Points, in no order, along strands that fork, close into loops and pass close to each other.
In the rows, zero is written as 128.
Points whose rows are less than 106 apart are linked; no others are. Some points are linked to none.
vizaz: [172  97  54 108 138  97 187 163  68 137  70 106 100 138  94 116 118 136
 132 125 102 159 109 117 105  71  68  89 122]
mabav: [117 137 162 110 143  68 145  55  99 115 123 142 147 106 153 129 137  87
  94 137 133 163 126 170 129 133 161 177  96]
gafu: [ 87 137  97 132 100 118 119 107 149 148 123 205 150 118 110 126 134 123
 145 108 147 128 108 138 146 171 140 119 139]
tazu: [131 105 153 126 150  66 131  70 184  95  93 140 106 133 145 112 136  70
  73 145  92 160  95 158 133 144 124 140 106]
Kovot: [144  73 144  91 156 118  65 135 182 142 123  51 127 164 103  59 146 126
 119 149 131 132 153  81 100 192 125 147 180]
tese: [117 136 179 200 141 166 103 137 158 129 181  72  82 102 198 123 112 150
 122 128 130 131 149  86 139 180 164 156 143]
poni: [107 147 120 134 126  89 120 113  97 109 108 164 189 125 101 127 142 155
 176 107 156 127 128 102 134 186 172 207 127]
nibel: [140  74 112 127 163  70 164 115 129 121  70  86 136 151  82  72 172 154
 138 109 108 166  74 130 117 108 122 135 127]
Rekab: [175 116 143 127 170 157 159 152  92 120 153  45 117 108 163 130 118 173
 120 140 113 129 160  90 127  73 117 161 138]
fik: [123 133 161 142 148  97 142  81 194  93 119 125  91 139 168 118 134  40
  91 165  83 154  79 173 136 127 129 108 105]
buna: [158  93 153 113 134 159  99 163 132 133 145  78 135 120 131 106 114 185
 126 122 159 121 179  63 112 167 141 165 160]
Zukup: [119 162  93 107 144  73 189  84  81 110  97 145 176 130 111 149 164 120
 169 120 120 128 103 159 132  80 135 162  83]
ridi: [ 96 152 153 133 154 120 145  71  99 157 176 115  84 130 166 125 145  74
 127 138 120 137 134 201 121  88 175 116 118]
sizef: [134 154 128 179  99 154 149 152 115  81 110 173 138  95 104 171 107 195
 133 100 131 109 139  83 134 134 109 157 107]
Sul: [111 180 138 207  79 172 143 164 113  83 113 192 143  90  96 198 106 188
 159  94 122  92 119 116 160 125 117 121 111]
kef: [164  90 112 149 113  90 167 124 111 105  69 198 117  77 110 124 108 169
  78  88 134 157 122  94 156 145 104 155 109]
lutof: [163  83  77  99 148 107 177 149 107 147  93 101 114 159  78  90 153 124
 139 125 107 141 109 122 120  67  78  82 131]
Kada: [ 87 166 153 163 103 147 101 136 159 130 150 103 121 130 147 119 127 109
 150 125 127 138 102 131 136 178 168 122 134]
Luzat: [179  79 104  63 134 105 120 104 115 144 129 155 124 147  99 108  96  71
  97 179 157 147 171 147 141 125 103 132 150]
luva: [121  90 150 159 137 103 103 141 127 126 102 130 151 123 106  94 124 162
 134 106 173 152 140  89 124 215 172 205 156]
tagob: [152  97  89  75 124 108 136 126  90 154 120 140 128 135  99  98 113  90
 120 142 159 153 163 131 124 114 103 112 144]
Lapod: [ 89 129 129 113 168  68 122  82 125 130 117  78 140 159 106  71 173 108
 153 137 106 160 104 175 113 144 180 152 121]
zib: [ 90 130 153 240 109 165 124 144 150 141 165 107  58  83 161 122 106 130
 106 110 113 160 113 145 149 152 167  68 117]
Leg: [106  88 133 189 141  87 141 107 126 109  75 116 115 126 102  93 140 153
 129  97 123 169  93 135 119 129 162 140 105]
sorip: [102 168 142  97 129 104 117  98 123 123 120 136 182 150 148 160 156 126
 160 132 135 112 104 130 107 154 162 179 124]
vifi: [122 174 181  89 135 142 122  87 106 103 169 171 130 112 189 197 109 101
  89 182 140 104 162 178 130 120 142 160 111]
fote: [127 155 154 126 138 186 100 150 143 139 186 110 119 127 178 155 104 129
 115 140 127  89 164 137 121  95 132 113 145]
vuke: [ 71 165 148 175 162 118 129 106 111 162 178  89  85 124 173 106 159  97
 148 118 113 144 125 193 130 104 178  91 117]
tum: [146 187  76 120  99 115 143 172  81 126 108 135 162 147  59 172 128 187
 172 117 114  74 148  75 120 106  92 154 110]
num: [ 82 160  83 113  88 128  88 126 126 160 133 218 169 142  88 123 152 129
 176 109 159 109 110 122 159 175 140 140 144]
tazed: [120 143 106 139 128 169 153 164  74 168 179 104  92 138 138 105 117 102
 143 109 143 124 164 151 122  51 127  47 127]
Lodo: [138 145  70  63 138 127 148 112  98 126 142 153 146 173 116 165 122  72
 152 200 141  84 133 167 124  63  90 122 121]
gur: [116 120 158 162  91 169  83 144 207 116 151 115 102 134 140 129 102 113
 104 141 118 139 105 101 148 198 127 107 145]
tovuz: [ 84 154 152 202 145 142 130 122 133 150 176  90  59  92 177 127 130 117
 117 100 103 151 118 163 136 111 157  81 120]
megaz: [142  85 153 127 120 113 101 102 169 125 111 161 126 101 131 116 106 136
  75 117 135 146 147 102 133 192 130 159 131]
vuf: [120 165 162 137 189  99 158  84  97 128 159  79 130 120 191 161 158 122
 147 139 106 129 118 164 129  66 160 176  99]
gageg: [196 138 109  71 148 115 157 141  64 120 109 102 137 118 114 159  67 133
 104 170 124 122 189  90 112 116 105 205 151]
Buk: [151 126 123 123  83 170 105 167 169 123 130 210 114  98 108 149  94 150
  73 117 145 109 157  83 150 154  77 105 147]
zenum: [ 99 179  90 135 108 146 151 158  94 117 139 159 159 139 111 150 132 139
 179 101 134  92 138 136 138  94 121  99 104]
vogu: [132 148 149 115 149  91 126  98 180  76 122  87 138 147 163 142 162  77
 138 176 100 134  97 139 104 145 151 164 111]
vedep: [ 84 210 110 120  95 177 138 143 101 131 157 176 156 138 139 181 132 117
 157 121 143  77 143 160 130  82 126  85 111]
tunav: [111 120 117 103 129 164 123 139 122 155 169 129 108 142 122 121 122  89
 128 115 143 108 150 175 123  66 129  44 131]
sabaz: [148 107 150 146 130 138 132 152 138 100  95 114 151 113 122 128 115 198
 124 104 135 130 132  71 130 151 131 183 121]
Kikav: [110 120 146 146  99 189  65 170 212 138 156 104 123 139 140 129 106 127
 130 130 132 107 128 101 121 177 118  90 164]
gis: [120 124 104 181 106 146 141 155 103 107  93 182 148 110  98 138 119 184
 164  79 139 127 117 108 146 140 129 127 117]
tozi: [153  68 134 110 117  84 128 111 135 127  87 159 115 107  98  87 133 151
  83 114 141 158 140 101 142 173 118 137 142]
kamud: [ 84 150 135 126 158 141  92 130 151 162 166  59 118 170 150  98 172  95
 168 139 121 106 120 169 122 112 145  88 159]
Sov: [113 146 141 112 130 147 131 121 101 148 157 122 133 136 137 121 130 101
 132 126 131 116 159 167 129  84 141 112 133]
Kiru: [159  69 161 119 100 140  80 142 175 131 120 153 129  94 119 117  92 176
  68 125 145 138 171  74 130 205 113 142 160]
navus: [ 71 143 147 167  76 164 115 117 140 152 152 202 102  98 135 146  90  93
 103  98 131 146 123 163 147 147 139  64 116]
Zeloz: [167  95 149 114 127 170  80 143 217 119 132 132 105 139 138 154 103 115
  71 155 104 100 125 116 116 133  61  99 139]
pef: [143 111 124  87 167 111 144 119 131 129 113  41 163 164 104  95 161 137
 148 143 109 134 124 119 116  99 142 175 144]
tosa: [ 78 129 163 187  97 153 126 118 135 139 149 149  74  76 150 123  89 105
  91  96 128 158 106 168 144 150 158  85 112]
lader: [105 191 149 177 138 141 119 129 136 109 141  74 161 134 182 186 170 174
 204 132 107 103  93 123 118 153 168 169 116]
Ponag: [119 179 132  58 122 132 107 120  94 137 170 139 185 144 132 149 130 104
 154 155 174 101 184 125 132 141 154 174 157]
kune: [ 78 172 147 155 157  76 128  84 108 118 132  78 125 134 152  94 167  89
 151 143 116 163 106 178 117 155 199 147 115]
nukep: [126  86 156 205 104 147 131 142 115 109 110 150 103  72 132 115  99 181
  95  84 147 148 127 112 131 148 141 124 130]
Telis: [195  92 111  83 120 134 131 191  53 148 136  99  81 118 144 132  49 135
  90 167 135 124 162 117 102  95  76  87 147]
bodu: [121  99  98 146 109 131 167 158  62 142 126 130  91  94 112  84 100 121
 116  78 140 166 141 136 126  95 125  54 115]
sol: [107 197 136  80 124 133 118 108  71 110 172 166 175 125 150 175 113  98
 144 167 169  92 184 141 143 116 146 172 132]
Kore: [175  94  96 140 112 133 142 151 169 117  82 185 119 110 100 123 131 183
  96 106 102 123 100  88 139 131  73 113 117]
labol: [139 107 151  93 167 117  76 122 179 134 140  33 130 172 133  76 151 105
 127 170 123 119 145 118 103 163 141 153 178]
kapib: [104 117 145 136 105 152 101 126 177 149 138 135 101 132 134 113 116  81
 104 118 121 138 129 162 121 131 125  63 132]
Zez: [141 108 145 132 198 107 134 122 137 133 114  14 121 153 127  95 169 148
 135 140  89 140 120 113 110 106 154 170 138]
zel: [141 103 132 149  85 121 133 174  68 121 112 156 121  80 114 105  81 179
 107  86 171 150 167  83 136 164 128 130 138]
Rolu: [ 91 121 141 163 108  95 108  97 150 126 114 172 135 117 106 105 125 110
 138 107 144 153 105 142 133 195 167 144 126]
ruv: [182  73 119  84 141 126  99 127 187 134 107 138 144 147 105 115 138 144
  91 153 128 120 146  79 122 159  77 162 154]
Piru: [ 75 167 126 193 111 153 110 162 161 136 143  91 145 153 126 126 147 135
 198 135 121 126  81 139 127 179 171 112 148]
rila: [123 153 168 139 127 118 131  96 169  93 138 125  99 122 188 164 124  62
  95 148  98 130 101 173 128 115 130 101 104]
vos: [143 155  60 121  71 115 132 175 114 147 105 229 126 120  74 120 122 153
 127 105 142 118 144  98 159 156  98 125 126]
ziba: [117 162 152 183 201 105 165  92  91 144 164  57 116 120 172 136 166 149
 161 118 103 141 125 150 128  81 165 151 105]
dar: [123  90 115 139  91 168 120 179 139 136 131 173  98 108 111 118 103 146
  96  95 144 129 141 108 133 113  87  42 129]
Megu: [141 106 158  73 156 123  70 104 172 131 153  96 142 168 149 107 144  74
 120 177 131 107 143 131 107 148 126 157 156]
vede: [145  70  98 116 151 123 154 134 160 134  93 101 124 148  83  95 167 147
 136 108 112 129  97 118 122  94  97 114 131]
sos: [102 164 127 127 138 144 122 142 207 103 129  64 143 169 150 143 174  92
 184 171 103 104  70 124 111 167 141 120 140]
zipa: [122 111 118  93 152  97 117 108 146 136 107  98 164 161  96  89 169 124
 164 133 133 132 113 115 124 137 134 176 142]
bukal: [129 128 150 120 144 161  93 109 134 147 172 111 115 131 161 121 118 101
 110 145 134 117 160 157 117 103 146 114 136]
rinob: [ 96 177 172 159 175 121 116  97 104 146 207  86 106 121 196 148 142 114
 146 133 124 132 143 141 125 124 180 159 130]
gemim: [160 164  91  72 139 108 167 126  75 108 132 148 155 165 108 170 133  93
 146 186 124  88 142 142 134  74  97 155 128]
balu: [157 111 110 101 159 119 169 131  86 122 111  58 126 139 105 100 141 144
 147 134 109 143 135 116 122  86 136 135 135]
Zus: [ 91 147 115 170 140 174 139 160  70 177 198 107  93 116 139  99 129 135
 159  86 152 136 167 148 134  87 152  60 135]
nifuf: [184  60 110 107 133 140 125 154 193 121  85 145  99 126 112 109 138 166
  72 129 108 117 106  85 123 129  50 105 144]
fil: [135  96 109 133 102 148 147 167  85 136 135 144  93 103 114 113 108 125
  97 100 141 134 143 122 122  90  96  49 125]
tuti: [ 68 177 141 171  93 131 129 104 148 134 151 128  98 135 155 147 143  64
 134 128 109 134  77 202 135 130 164  61 105]
lurap: [165  57 133  94 139 114  83 133 186 150 101  95 140 155  92  72 149 142
 107 136 143 128 144  81 115 185  92 133 178]
ruk: [121 151 102  55 118 129  92 134 114 156 154 156 190 170  92 118 118 112
 170 146 175 104 190  95 131 163 128 164 163]
vunu: [ 92 170  88  72 101 119  91 113 153 166 137 194 179 168  99 127 161  93
 174 132 163 108 124 139 147 167 137 132 151]
funek: [ 78 137 143 166  86 210  68 195 178 148 157 124 155 136 114 131 116 156
 168 113 145 101 121  98 126 175 132  99 158]
fave: [146  81 114 103 113 142 125 185  85 143 129 100 124 115 112  98 102 143
 126 111 165 141 163  83 121 135 111  83 151]
Mekin: [162 133 151 128 132 136 154 143  93  90 128  98 138  86 130 141 101 201
 101 110 130 126 174  68 129 134 134 185 127]
pudek: [122 174 147 158 158 121 146 116 144 114 116  70 150 119 159 158 157 154
 170 130  97 111  88 133 116 118 161 172  98]
sug: [107 122 139 131 129  77 104  91 160 127  89 151 158 143 112 110 156 113
 143 121 128 141  87 122 123 195 159 185 127]
lefo: [177 113  88  74 141 153 137 165 115 129 151 110 112 157 113 135  92 105
 117 179 137  88 158 122 118  61  63 108 140]
mufa: [159 114 109  97 125 147 148 161 115 124 133 118 130 135 110 135 113 128
 114 131 129 109 153 109 124  85  89 115 135]
bivif: [161 131 167 127 155 156 138 122 165 102 156 100 102 133 180 173 119 120
  92 168  96  95 116 157 111  55 111 129 107]
Kuni: [136  73 123 154 120  91 114 119 126 130  83 171 132 110  86  75 127 170
 120 101 163 166 126 103 140 210 139 164 155]
modo: [ 74 199 156 139  93 136 105  86 143 113 163 145 141 130 172 185 146  59
 143 153 142 131 102 172 130 181 159 110 117]
Vir: [145 135 181 139 124 101 142  75 146  81 116 165 112  92 173 189  99 105
  53 144 100 140 122 150 133 125 120 169  93]
tas: [102 193 139 114 154 118 155  82  90 121 140 114 148 131 183 177 169 132
 158 138 136 112 128 179 126  81 166 159  93]
Kuzed: [145  93 125  79 142 168  86 128 164 140 152 131 126 169 120 109 119  89
 115 166 146 102 153 137 117  95  82  89 149]
teziz: [162 132 152 132 155 160 143 150 119 113 161  78 128 105 157 140 130 192
 124 122 126 123 176  70 129 105 139 186 123]
kunup: [ 98 152 153 107 127  96 122  68 137 113 128 148 142 136 158 141 152  71
 118 144 125 129 113 177 120 129 153 141 113]
divod: [ 86 183 149 117  84 156  77 111 167 131 174 174 153 141 152 158 116  69
 127 149 142 123 124 152 130 177 131 108 140]
maf: [169  91 124  98 130 151 102 143 203 123 107 125 131 141 116 128 137 147
  86 145 116  99 111  88 113 130  69 124 141]
Mifu: [128 105 135 190  96 180 147 168 149 105 103 166  97  79 136 155  99 177
 100  83 115 125 103 113 135 107  93  74 107]
somav: [123 136 160 201 132 163 135 148 111 118 146 108 114  90 159 140 117 188
 141  89 116 125 133 109 139 126 165 140 106]
Sipe: [125 180  66  48 102 118  94 131 131 164 149 198 181 172  87 127 147 103
 164 147 174  95 163 107 141 148 117 146 164]
litum: [122 117 106 141 124 122 163 160  26 176 151  87  84 101 130  96 118 123
 136  94 141 175 164 137 132  87 145  74 124]
refo: [143 165  97  80 138  80 159  95 113 107 100 158 180 151 117 159 175 131
 160 148 117 120 106 138 136 109 114 186 104]
Kobut: [149  89 136 115 102 154  98 160 144 126 128 169 115  95 122 127  83 160
  78 115 157 129 175  77 140 171  93 124 147]
vefe: [ 89 153 148 131  95 151 101 108 148 140 154 183 134 119 149 155 105  85
 109 119 133 123 126 154 141 152 142 116 128]
Peko: [105 107 152 153 108 153 137 139 105 138 136 142 100  80 128 111 102 145
 103  88 154 152 144 121 142 135 142  94 127]
kogo: [116 104 140 169 148  70 137  91 157 109  76 113 110 120 103  85 140 125
 108 121  93 165  75 138 125 156 155 152 110]
temep: [184  67  94  71 134  70 134 124  70 157  82  91 135 125  74  76 106 124
 126 125 147 186 156  78 122 177 121 145 182]
vur: [ 63 175 136 137  90 121 117 103 147 135 151 169 137 136 149 158 145  72
 160 131 118 132  72 177 136 163 144  79 109]
pagaz: [119 132 135 141  72 185  98 141 185 143 137 210 113 104 116 171  98 134
  89 122 124 113 118 117 153 158  83  81 140]
bot: [159 121 126 127 172 145 167 140  93 121 123  58 127 123 138 117 139 161
 136 122 106 135 147 113 121  50 126 137 116]
ziru: [133 103 137 184 124 175 152 170 138 120 126 116  89  87 139 118 122 191
 112  68 116 130 106 126 131  77 112  73 107]
Vuzit: [132  97 162 233 117 166 124 165  98 123 113 118  98  80 146 126 108 210
 124  75 137 149 128 104 129 136 152 111 127]
suvi: [150 100 182 133 117 122 139 100 140 104 126 158 120  81 141 149  82 151
  61 106 134 142 162 104 130 164 129 171 118]
tib: [133 156  61 119 109  95 180 144  31 146 109 141 131 146  90 133 103 105
 153 117 114 140 135 157 109  60 108 102 102]
maniv: [121 123 107 113 131 170 113 145 170 156 153 132 133 160 120 117 141  87
 136 127 130  98 131 155 120  77  97  58 145]
zopap: [107 170  98 123 127 111 131 108 177 123  99 126 169 165 132 156 194 110
 180 141 108 103  51 152 120 137 121 115 116]
biko: [ 98 204 166 166 131 138 119  99 138 120 181 102 128 115 205 158 139 116
 156 143 110 143 117 140 136 162 175 143 121]
Ranud: [129 172  44 129  87 107 132 160  90 149 111 210 160 139  66 120 140 152
 172  92 148 111 126  98 145 157 119 146 128]
gupa: [ 64 208 138 144  89 185 117 145 110 118 159 174 155 108 147 197 120 142
 159 113 144  94 138 154 147 125 152 109 125]
Puvi: [125 136 147 152 122 158 124 145 101 126 149 126 114  97 142 120 103 162
 121  91 138 119 164 107 134 124 152 147 118]
robel: [151  83 142 150 151 173 120 174 175 118 117  65 120 134 125 116 140 194
 129 100 111 113 112  87 109 117 103 115 131]
ribu: [ 93 149 140 194  98 192  99 179 163 145 156 116 153 133 125 144 122 155
 185 125 120 106  91 123 135 171 146  99 145]
rofot: [126 150 155 132 154 103 142  92 142  97 116  93 130 127 167 151 159 123
 129 143  97 129  81 145 109 128 160 176  92]
Vapit: [160 105 178 127 128 117 149 103 138  98 116 157 105  79 155 158  91 134
  37 128 118 135 136 133 138 116 113 152 106]
lom: [172  52  95  80 148 111 145 112 115 149 120 130  98 153  88  91 114  75
  98 173 133 142 128 169 131  73  79  82 145]
ditob: [123 102 141  95 157  62 137  51 117 131 108 141 145 143 114 108 151  86
 109 147 129 155 126 156 125 131 142 179 116]
Feg: [131  97 113 133  92 128 128 186  46 152 128 126 102  96 111  84  82 167
 114  88 171 155 160  95 133 149 129  83 139]
Tak: [126 154  75 102 116  99 137 134 126 142 104 169 177 146  82 121 157 146
 169 114 133 124 114 108 143 142 114 155 135]
naduv: [ 96 145 109 157 121 147 154 142  18 180 188 105  82  96 141  93 102 140
 153  79 159 164 190 129 139 106 166  84 131]
rotu: [116 167 145 114 123 126 117  87 153 103 147 152 132 144 181 183 144  89
 127 158 104 112 102 200 112 105 127 121 108]
Muge: [146 117  70 129 120 108 139 139 152 133  74 168 153 155  76 104 170 160
 178 107 121 125  87 105 139 141 119 149 119]
zugiv: [150  94 115 104 151  92 177  95 131 131  94 127 111 143 115 105 141 101
 106 128  97 144 112 171 128  54 106 112 106]
gepef: [189 101 111  74 137 157 149 169  91 132 154  89  78 130 131 135  70 113
  97 188 143 107 175 121 112  72  70  82 147]
fava: [104 173 128 137 130 118 100 119 143 112 119 140 185 141 123 163 146 159
 184 133 144 110 108 101 115 186 159 203 128]
kunov: [143 132  89 138  95 103 140 165  77 135  97 192 139 111  85 123 104 170
 128  94 157 142 159  73 139 165 117 137 120]
bolub: [170 105  66 127  92 149 116 169 167 137  84 201 116 118  79  98 147 176
 115 105 130 111  96  88 157 144  82 111 138]
fepob: [123 136 163 158 202 110 140 119 124 128 149  35 113 129 169 122 167 173
 159 123  98 137 129 110 122  97 158 178 118]
dumi: [145  83 157 125 131 122 105 139 126 116 111  95 155 117 109  97 122 189
 125 114 163 142 157  64 119 195 152 196 149]
sura: [122 138 135 155 132 200 123 174 173 148 159  86 100 145 148 138 142 146
 138 115 103  99 117 154 121  76 108  50 125]
fivo: [148  95 132 104 135 145 126 166 108 136 134  80 130 118 111  93 118 166
 140 114 150 133 164  75 124 130 127 134 155]
tal: [132 146 121 108 117 136 131 124 125 126 125 194 137 124 105 142 121 118
 105 113 146 120 150 122 140 122  98 128 122]
tota: [144  93  83  85 142 112 158 109  97 159 117 124 117 172  93  91 128  61
 138 158 135 148 124 182 130  65 106  82 144]
Reke: [124 106 175 107 114 134  83  91 143 145 171 154 103 109 145 117  74  76
  63 145 152 135 190 165 137 152 138 111 139]
givup: [175  73 100  92 155 109 158 101 136 121 106 151 104 136 109 119 123  93
  95 162 117 138 116 161 128  68  82 100 114]
ganu: [102 147 156 165  85 145 100 119 188 106 154 141 134 127 145 135 109  91
 121 158 129 138 105 116 158 211 148 122 137]
zepon: [126 164 159  73 142 112 128  80  94 111 160 156 154 124 160 185 111  91
 111 185 161 109 174 159 140 107 147 189 124]
paga: [115 137 108 151 108 131 153 148 109 128 121 154 153 110 103 131 125 152
 164  89 137 128 121 136 126 118 138 122 113]
bekik: [145 115 146 136 152 125 123 128 179 108 109  71 112 143 143 131 157 125
 118 134  80 111  91 136 106 100 128 126 118]
fani: [ 93 178 156 137 175 113 127  77  77 162 206 109 104 121 193 151 147  92
 140 141 131 140 150 190 143  82 172 138 123]
feva: [105 175 140 132 134 101 170  92  66  96 114 131 166 113 147 160 149 125
 161 114 127 121 112 157 134  96 174 176  86]
vutu: [122  91 121 192  84 179 122 170 143 126 110 186 102  97 105 127 114 174
 109  78 144 128 118  98 143 150  99  67 118]
lod: [150 103 141 140 155 155 118 157 183 115 117  59 116 155 141 120 136 139
 122 129  94 109 118 114  97  93  94 115 136]
Velil: [156 105  92  92 117 111 155 145  47 162 103 109 102 147 104 110  92  98
 127 128 141 158 151 126 107  91 109  95 132]
Gule: [148  96 123  93 153  69 132  65 165 115 101 143 143 143 119 125 152  90
  98 146  92 140  99 143 121 135 119 166 100]
nur: [131 139  63 141  99 145 126 165 165 135  83 199 147 128  85 130 148 192
 166 113 118 108  88  92 151 144  93 132 126]
per: [143 150 174 108 145  98 131  77 114  85 135 170 112  96 179 185 108  88
  74 169 125 120 138 184 133 104 132 166  87]
bedid: [139 121 151 132  93 179  93 134 210 133 144 178 109 123 136 169  97 102
  76 146 107 118 111 125 136 154  86  88 134]
kot: [ 97 176 161 150 127 142  89 123 150 120 148  98 138 130 181 148 138 117
 158 145 126 132 118 119 130 168 179 172 131]
Gemek: [120  94 122 124 173  62 157 104 129 121  86  67 135 161  84  68 181 135
 145 122  96 159  90 159 111 128 158 160 116]
sog: [175 165  86  80 151  91 172 108 109 107 102 161 161 149 113 170 154 128
 139 174  98  99 119 127 133  85  90 170 123]
Nos: [ 85 161 117 109 133 126  97 123 185 130 126 107 161 194 137 130 184  99
 187 148 120  94  86 143 102 150 130 116 147]
mep: [ 85 178 142 175  84 159 123 137 122 114 139 183 145 100 129 184 114 158
 143 107 130 104 124 136 150 142 145 127 108]
Bor: [111 160 141  76 158 126 115  97 106 151 166 105 152 160 164 146 156  96
 155 182 148 103 145 174 122  99 154 160 131]
kibu: [140 144 130 111 123 194 128 178 124 131 164 107 121 121 132 149 108 144
 117 129 132  78 179 102 125  82 100 105 146]
zetiz: [129 130  73  80 137 118 158 131  86 148 136 125 128 174 108 129 110  67
 154 171 138 111 138 173 125  48  95  93 129]
sumak: [185  96 111  98 127 134 166 168  26 162 129  92  71 107 154 135  57 120
  98 150 124 155 161 133 110  75 100  77 140]
futem: [174  81 125  78 134 134 107 113 156 135 149 155 122 147 126 134  99  89
  92 180 150 106 155 141 129 106  75 107 142]
seku: [187  68  81  95 134  98 177 158  80 120  67 109 109 120 101 107 105 151
 107 116 103 162 114  86 113  95  83 107 121]
Matop: [178  97  86 115 124 106 174 151  13 161 100  85  86 114 128  96  75 113
 123 128 116 173 144 136 109  82 113  73 135]
dipib: [112 108 109 117 149  56 132  91 146 128  76 128 170 158  90  91 177 134
 160 128 118 142  94 123 130 176 154 188 118]
nurin: [100 110 141 151 132  97 113 116  87 133 106 142 168 118  92  87 126 159
 155 108 169 156 140 110 134 197 182 202 129]
lolev: [133 130 166 100 148  98  99  84 184  94 134 102 120 166 156 122 133  70
 104 182 106 133 116 132 119 157 130 142 130]
Mab: [144  73 152 140 150  52 135  83 165 108  82 117 105 118 111  78 135 109
  73 120 101 175 110 141 128 162 134 163 121]
Nabar: [ 99 159 111  88 135 109 107  96 137 130 129 156 178 165 121 140 165 103
 163 134 142 110 123 146 124 148 138 154 145]
maret: [121 141 127 141 138 124 120 130 196 106 109  79 125 164 135 119 153  96
 154 141  83 119  71 140 126 142 127 103 121]
lan: [136  77 115 190 134 110 154 136 104 110  69 131 124 113 100 102 144 185
 136  72 126 157  95 111 127 125 142 124 110]
Gop: [102 176 140 151 123 140 105 132 157 105 116 113 183 138 137 192 160 179
 195 143 123  89  95 111 116 167 159 172 127]
Pona: [135  85 130 157 133 164 149 173 134 123 107  85 107 119 117 109 133 180
 123  91 126 126 124 109 104  93 113  87 127]
Nolat: [106 163 149 153  98 113 128  94 146  91 111 211 144  93 140 194 109 131
  86 126 105 126 101 133 156 166 131 160  88]
Sepab: [167  68  90 138 139  97 166 150  97 118  68 126 122 120  90  84 140 169
 121  95 126 158  97  83 121 115 109 116 120]

A fork is a point with three links, a tip a point with one. Leave the first point through the second and follow the links. Name the first fork or tip that comes.
vunu; Sipe: megaz
tuti; vur: Kada
fava; Gop: maf
maret; bekik: tunav
gemim; sog: pef
lutof; vizaz: tazu
naduv; litum: zopap

A tip is a point with one link. Name the tips that can be reached along the links from each point below, in the order of the rows.
vefe: tuti
bot: zugiv
ditob: kune
kibu: zopap

Name the points in between on the shortest way along the links from the first point to the second, in order.
sumak; maniv: Matop Velil tagob Luzat futem Kuzed
vogu; zipa: rofot pudek lader Gop fava sorip Nabar vunu num gafu Rolu sug dipib
givup; zipa: lom tota zetiz Lodo gemim sog refo Zukup feva tas vuf ziba fepob Zez pef
vuke; ganu: ridi fani rinob biko kot Kada
